Points, in no order, along strands that fork, close into loops and pass close to each other.
Two points are linked if the straight distance between their rows is under 40.1.
z807: [  0   5 -13   6  13   0   9   3  -3 -16  -6  -6  -7  16   8   9  11  -7
   1 -14   6  29   2   4  -5   2   8]
z770: [  2   9   2  19  -3  -1   5  -8  -7  23 -11 -15  10  -8   6   0 -10  11
   2  16  17   2   4  -6  -6   0   4]
z674: [  5   5 -11   2   1  -8  -1 -10   8  -4   2  -8 -14   4   0  -1  -4   0
  -4  -5   2  19  -8  12   9  -2   0]
z720: [ -9 -13   6  -8  -3  -3  -6   3   8   3  15   9   0  -9   0  -7  -8  10
   7   5 -22 -25  -9  -7  20 -12 -16]
z759: [-15  -2   1  10   8   0 -12 -10  -6  -8   2  -8  -7  10  -6 -10 -17  10
 -12  -6   6  -7   2  -1   0   8  -7]
z293: [ 10   8  16   7 -13   9  -1  12  -6  13  -1  -6  22  -8  -8   3   7 -17
  15  14  19  -2  12  -6 -20   2   9]
z897: [  9   5  13   5 -17  11 -18   5  -1  -6  14  -7  -3   9 -15  -5  -5 -25
   5   5  11  10   3  21  -3   6   2]
z639: [ -2  -4   8   0  -8  -7   8 -10   2  22 -14  17   7 -10   4  -1  -1  20
  -9  14  -9 -12  -3  -5  -1  -4  -6]
z6: [-14 -10  -5  -5  20  -5  -6   2  -6 -15  12   4  -2   8   0  -6 -14   6
  -8 -14   3 -26   4 -19   7   7  -3]
z754: [ -3   8  -6 -16  28  -3 -10  -9  -6 -14   0  -8  -7   3  -1  -9   9   1
  -3 -22  14 -11  12 -17 -16  22  11]
z843: [ -9 -13  19   2  -4   9   5  17  -5  -6   0  25  15   7  -7   7   7  -2
  -2  -1  -6 -12   9  -5 -16   0  -7]
z840: [ -2  -4   7 -15  16   6  -5  -2 -12  -9  -9   0  -7  11  -7  -2  18  -3
   3  -2  -6 -11  14  -4  -9   4  10]
z185: [ 10  -2   8 -28  -7  -5  -5   3   9  -3  13  25  16 -10  -9  -4   9 -19
  -5 -10   4 -13   7  -3  -4   5   4]
z68: [  9   0   2   7 -20  10   6  18   4   2   8   8   8   4  -1  15  10 -23
  13   7   3  22  -2  13  -5  -8   1]
z484: [ -4   2   9 -23  22   0 -11 -14  -8 -11 -10   0 -12   4  -8 -15  14   8
  -7 -11  -2 -15  14  -9  -9  16  13]
z206: [  8  -3  -5  -2 -14   8  -5   4   6  -4   7  -8 -17   4  -2   5   9 -19
  11   8 -16  20 -10  25  14  -9   0]
z918: [  9  10  16  -1  -8   9 -18   3  -8   3   6 -18   1   3 -17  -9  -3 -22
  11  10  15  -3  12   9  -6   7   7]
z378: [-15  -5  -1   9  13   2  -3  -2  -4  -9  -3 -10 -17  16   1  -5  -9  13
  -2  -3  -7  -8   1  -1   7  -1  -4]
z445: [  8   2  -7 -10   7  -3  -3  16   5 -16  22  -1  12   1  -1   4   8 -24
   5 -23  14   4   4  -6  -4   2   6]
z21: [  2  -7 -10  -7   1  -1  12  -3  10  -1  -7  12 -12  -2  10   8  11   8
   0   1 -24   9 -11  10  13 -12  -4]
z797: [  5   5  -5   2 -13  -7   8 -15  10  29  -6   3   5 -22  11  -1  -7  18
  -4  13  -9  -6 -12   1  11 -10  -6]
z889: [ -2  -1  10   1  -9   6 -13  -5  -2   6  -3 -19 -22   0   2  -6   2   3
  13  17 -22  -3  -8  17  15  -5  -2]
z968: [ 16   1 -11  -2 -21   0   9  11  14   4   9  11   5 -11  -1  12   4 -18
   5   5  -2  18 -12  17   8 -11   0]
z669: [ 11  15 -15   9   1  -9   8  -9   0   4  -8 -15   0  -4   6   5  -3  -2
  -3  -3  19  30  -3  -1  -6   3  10]
z18: [  5   5   3 -11   6  -1  -8 -25  -6  14 -20 -14 -21   2   2  -6   8   7
  -5   6  -3   3   4  10   8   3  10]
z153: [ -1  -6   4  -8  -6  -5   0  -7   9  -7   5  23  10   2  -8  -6 -11   0
 -18 -10   0   0   0   1  -6   9  -5]
z382: [ -3   6 -21  19   8  -8  27   2  -4  -2 -18   2   6   2  16  23   3  20
  -6  -8   3  32  -9  -2  -5  -1  -1]
z637: [-16 -10  -4  19  -7   5  -6  10   8 -13  21  -6  -5   7   1  -6 -18  12
  -1  -2 -13  -6 -15   8   8   0 -19]
z343: [  2 -12 -20 -10   8  -7  23   1  12   5  -4  23  -4 -11  14  15  11  13
  -8  -7 -17   1 -13  -4  15 -12  -5]
z86: [-11 -13   0   3 -12   2  -2   7   9  -5  15   9  -2   0   2  -5 -13  13
   0   2 -16 -11 -12   6  12  -4 -16]
z577: [ -3   8 -10   5  16  -4  -3   3  -6 -20   5 -17  -9  19   1  -1   2  -9
   2 -18  13  19   4  -1  -6   6   9]
z450: [ -5   4 -15 -16  22  -2  -2  -6   0 -13   9   8   7  -3  -1  -8   6   1
 -11 -24  17 -13   9 -26 -17  22   6]
z603: [ 16   8  -7 -29   1  -6  -1  -3   7  -4   6  13   9  -9  -6  -3  15 -22
  -2 -15  10   2   9  -5 -10  11  12]
z525: [  7  22   0  11   1  -3   1 -10  -9   3 -16 -21   3   0   2  -3  -3  -2
  -2   1  29  25   8   1 -15  16  12]
z108: [ -3   2 -19  22   5   0  24  15  -6  -1  -8  -1  11   5  16  18  -1  11
   0  -6   8  20  -6 -13  -2  -8  -4]
z515: [ -8  -8   4  -9   9  -3  -7   7  -5  -9   9   5   5   4  -4  -7  -5  -3
  -2  -8  -2 -25   6 -10   3  -1  -3]
z776: [ 13   7 -11 -10  11  -2  14  -1   1  10 -13  -4  -1  -6  12   7  19  -4
   5  -3   0  17   0  -7   1  -8  13]
z742: [  5   3  -4 -23  15  -7   3 -20  -1   8 -16  -4 -18  -2   6  -5  15   5
  -4  -3  -9  -3   4   1   8  -1  13]
z630: [-26 -15  12  17   5  10 -16  16 -16  -9   7 -13  -2   7  -5  -6 -16  14
   7  12 -15 -29   0  -6   8  -4 -19]
z948: [  5   1   1  -6   0   6  -4 -15  -4  10 -18 -14 -25   3   9  -2  12   7
   6  12 -16   8  -5  19  15  -6   5]
z96: [ 12  13  -1 -15   3  -5  -8  -8   3   1   1  -3   7  -5  -6 -10   7 -16
   3  -7  16  -1   9  -6 -13   7  13]
z999: [  7  -2  12   6 -21   8  -4   9   1   2  11   0   4   1  -7   4   3 -24
  10  11   3   7  -1  15  -3  -5  -3]
z321: [-18  -9  -5  12   9  -6  -5  -2  -3  -6   8   4   4   6   3  -9 -27  16
 -12  -7   5 -18   4 -15   3   6 -13]
z690: [-23 -15  -1  12  13   6  -8  11  -8 -13   7 -10 -15  14   6  -5  -7  12
   5  -1 -19 -18  -3  -8  13  -4 -13]
z502: [ -7 -20  20 -16  -4  -1  -6  14  -1 -12  10  28  12   9 -10   0   3  -9
  -9 -12  -9 -16   4   0  -4   3  -7]
z498: [  4  10   5   5  -2  -2   0 -17  -4  17 -14 -10  -5  -3   3  -4  -4   9
  -2  12   6   4   2   5  -1   1   3]
z724: [  4   6  21  10 -11  14   3   0  -8   5 -25  -3   1   5  -8   4  10  -3
   2  19  12  11  12   6 -25  11   8]
z544: [  5   7   1  -3  -4   1  12   2   1  -8  -5  17  15  -1  -3   4  13  -6
  -8 -11  14  14   9  -5 -26  12   8]
z907: [-11 -12   7  12  -8   2  13   1  -1  13 -15  20   8  -4  10   4  -5  21
  -4  15 -15 -12  -5  -7  -3  -5 -14]
z966: [ 14   7  -7 -23  16  -4   5 -13   1  13 -17  -2  -7 -11  11   3  23  -6
   7  -2  -3   2   8  -9   2  -2  16]
z425: [ -6  -1   6  11 -10   5  -4   8  -8  21   4  -7   9 -15   3  -3 -10  12
  13  21  -8 -29  -2 -14   9 -11  -9]
z207: [  6   0 -27  -7  10 -15  24  -2   9   2  -5  17   3 -13  12  19   1  10
 -14 -14  -4   8  -7 -10   8  -6   1]
z257: [ -1  -1 -11  -3   2  -6  -9  -9   6  11  19  -9  -5 -11   4 -10 -18   8
   4   4  -3 -17  -7  -7  23  -6  -5]
z179: [  7  10  -8   5   2  -4  -7  -6   2  -2   5 -27 -16   6   3  -3  -5 -12
   6  -1   8  17  -3  10   9  -3   7]
z530: [-11 -17   6   8  -2   3  14  15  -5  -2  -7  25  13   3   4   8   6  10
  -4   3  -8 -12   2 -14  -9  -5 -10]
z166: [  0  -6  13 -16  -8  -6 -18   2   8   7  15   8   3 -12  -9 -11  -9  -3
   8   9 -16 -27  -6   6  18  -4 -10]
z667: [ -3   8 -14   1  18  -3  -8   2   0  -8   9 -31 -14  11   4  -3  -4 -12
   9  -8  10   6   0  -1  11  -4   9]
z358: [-13  -6  36   9  -9   9 -12   6  -9  -3 -11   8   7   8 -17  -2  -8   2
  -5  15   1 -10   8   7 -15  10  -9]
z606: [-15  -9   1  13   0   3 -10   7  -6   9   9 -12   4  -7   3  -7 -19  19
   7  14 -11 -29  -2 -10  11  -7 -15]
z146: [  0  -2  27  11 -11  14  -5   0 -10   7 -14  -1   1   4 -12   0   2  -1
   5  21  -2  -5   8   9 -14   1   2]
z306: [  6   0  -3 -12  -4  -5   7  -6  10  -9   0  20   3   3  -7   5   2  -6
 -15 -10   4  14   3   6  -8   6   5]
z880: [ 13  17 -21   9   3 -13  14 -18   1  12 -10 -15  -2 -11  14   7  -7  10
  -6  -6  16  25  -9   5  10   1   7]
z543: [  7  -1  -3  -9  -8   3 -11  -1   9   1   8 -13 -22  -2  -2  -5   6 -11
  17   9 -18   2 -10  17  19 -10   2]
z481: [  1  10  10  16   3   9   0   1 -13   1 -13 -14   5   7   0   1   2   1
   5   7  22  11  10  -5 -22  10   9]
z658: [ 15  11 -20   6  -4 -10  21 -16   5  21  -8  -9   3 -18  16  11  -1  13
  -1   6   6  15 -14   4  13  -8   0]
z774: [ -6  -5  14   1  -1   9 -12   7  -6  -1  -1 -15 -12   7  -5   0   2  -3
  14  13 -11 -11   0   8   7 -10  -1]
z888: [  9  10  -5  -9   9   0   0  11  -4  -8   9 -13   9  -2  -3  -2  13 -24
  13 -14  18   7  11 -12 -14   6  14]
z13: [ -9  -4  29   6 -18  10 -14   1   1  -9   0  12   4  12 -17  -8  -9  -5
 -13   6  -1  -1   3  15 -11   8 -10]
z576: [ -3  -5  19  -4 -16   0  -9  -8   8 -10  -5  24   2   6 -18 -11 -11   4
 -20   1  -2   1  -1  14  -9  12 -10]
z365: [  5  -4  -9  -2 -12  -3   3 -10  12  -4  -1   6 -14   2  -2   2  -2   8
 -11  -1 -17  17 -15  23  13  -3  -4]
z969: [ -5   4   5  13  -4   0   4  -1  -8  27  -5  -2  17 -14   6  -1 -11  15
   4  17   7 -19   5 -19  -3  -6  -1]
z437: [  3   0 -23  -4   9  -7  25   5   5  -2   0  20  14  -9  10  10   3   3
  -9 -16   6   9  -2 -21  -3  -5   3]
z798: [ -1   3  -8  14  11   5  20   4  -8 -12 -19   6  -3  12   9  17  14   8
  -5  -7   5  34  -2   4 -16   3   5]
z773: [ -8  -2   7  10   8   5  -6  15 -13  -6   6 -20  -1   9  -3   2   0  -7
  11   4   2  -9   5  -5  -1  -5   3]
z713: [ -4   1 -22   6  15  -7   0   8   5 -14  18 -14  -8   5   7   2 -11  -5
  -2 -15   7   7  -6  -7  16  -5   0]
z890: [ 11  10  19   4 -17  12   5   8  -6   6 -12  10  20  -5 -12   5  13 -11
   4  12  14   7  13  -1 -31   8   4]
z307: [  5  -4  13 -12 -15  -1 -11  -2   8   4   8  13   8  -6  -9  -8  -3  -8
   3   9  -7 -13  -1   8   5  -3  -4]
z43: [ -1 -10  10 -24   5  -5 -10   5   0  -8  11  22  10  -3  -8  -9   4  -9
  -6 -12  -6 -28   8  -6   0   4  -2]
z938: [ -2  -2   7  -3  11  10   2   7  -5  -5 -12   1  -6  11   1   7  19  -5
   9  -5  -7   4   6   1  -7  -5   8]
z842: [ -9  -7 -13  11   0  -4  -6  10  10 -16  28  -9  -4   6   0  -4 -18  -3
  -3 -14  -2  -3 -14   3  13  -3 -11]
z159: [ -2   3  -9   4  -8  -8   0 -15   9  19   5   4   9 -18   6  -9 -22  18
  -6   7  -1 -17  -9  -5  13  -4 -10]
z261: [ 14   6 -21   9 -18  -4  16   1  18   6   7   1   2 -15   4  16  -2  -2
   3   4  -6  26 -16  13  12  -8  -2]

A fork is a point with three links, a tip a point with one. Leave the first point through the second and follow the links. Name the first fork or tip that comes.
z257; z159 | z43
z321; z759 | z18
z667; z179 | z437
z307; z166 | z667
z544; z306 | z724

A tip is a point with one link. Name the tips that can be reached along the links from each point below, in the order of the rows.
z358 | z293, z544, z658
z86 | z108, z437, z307
z606 | z206, z445, z776, z257, z773
z999 | z918, z261
z754 | z450, z938
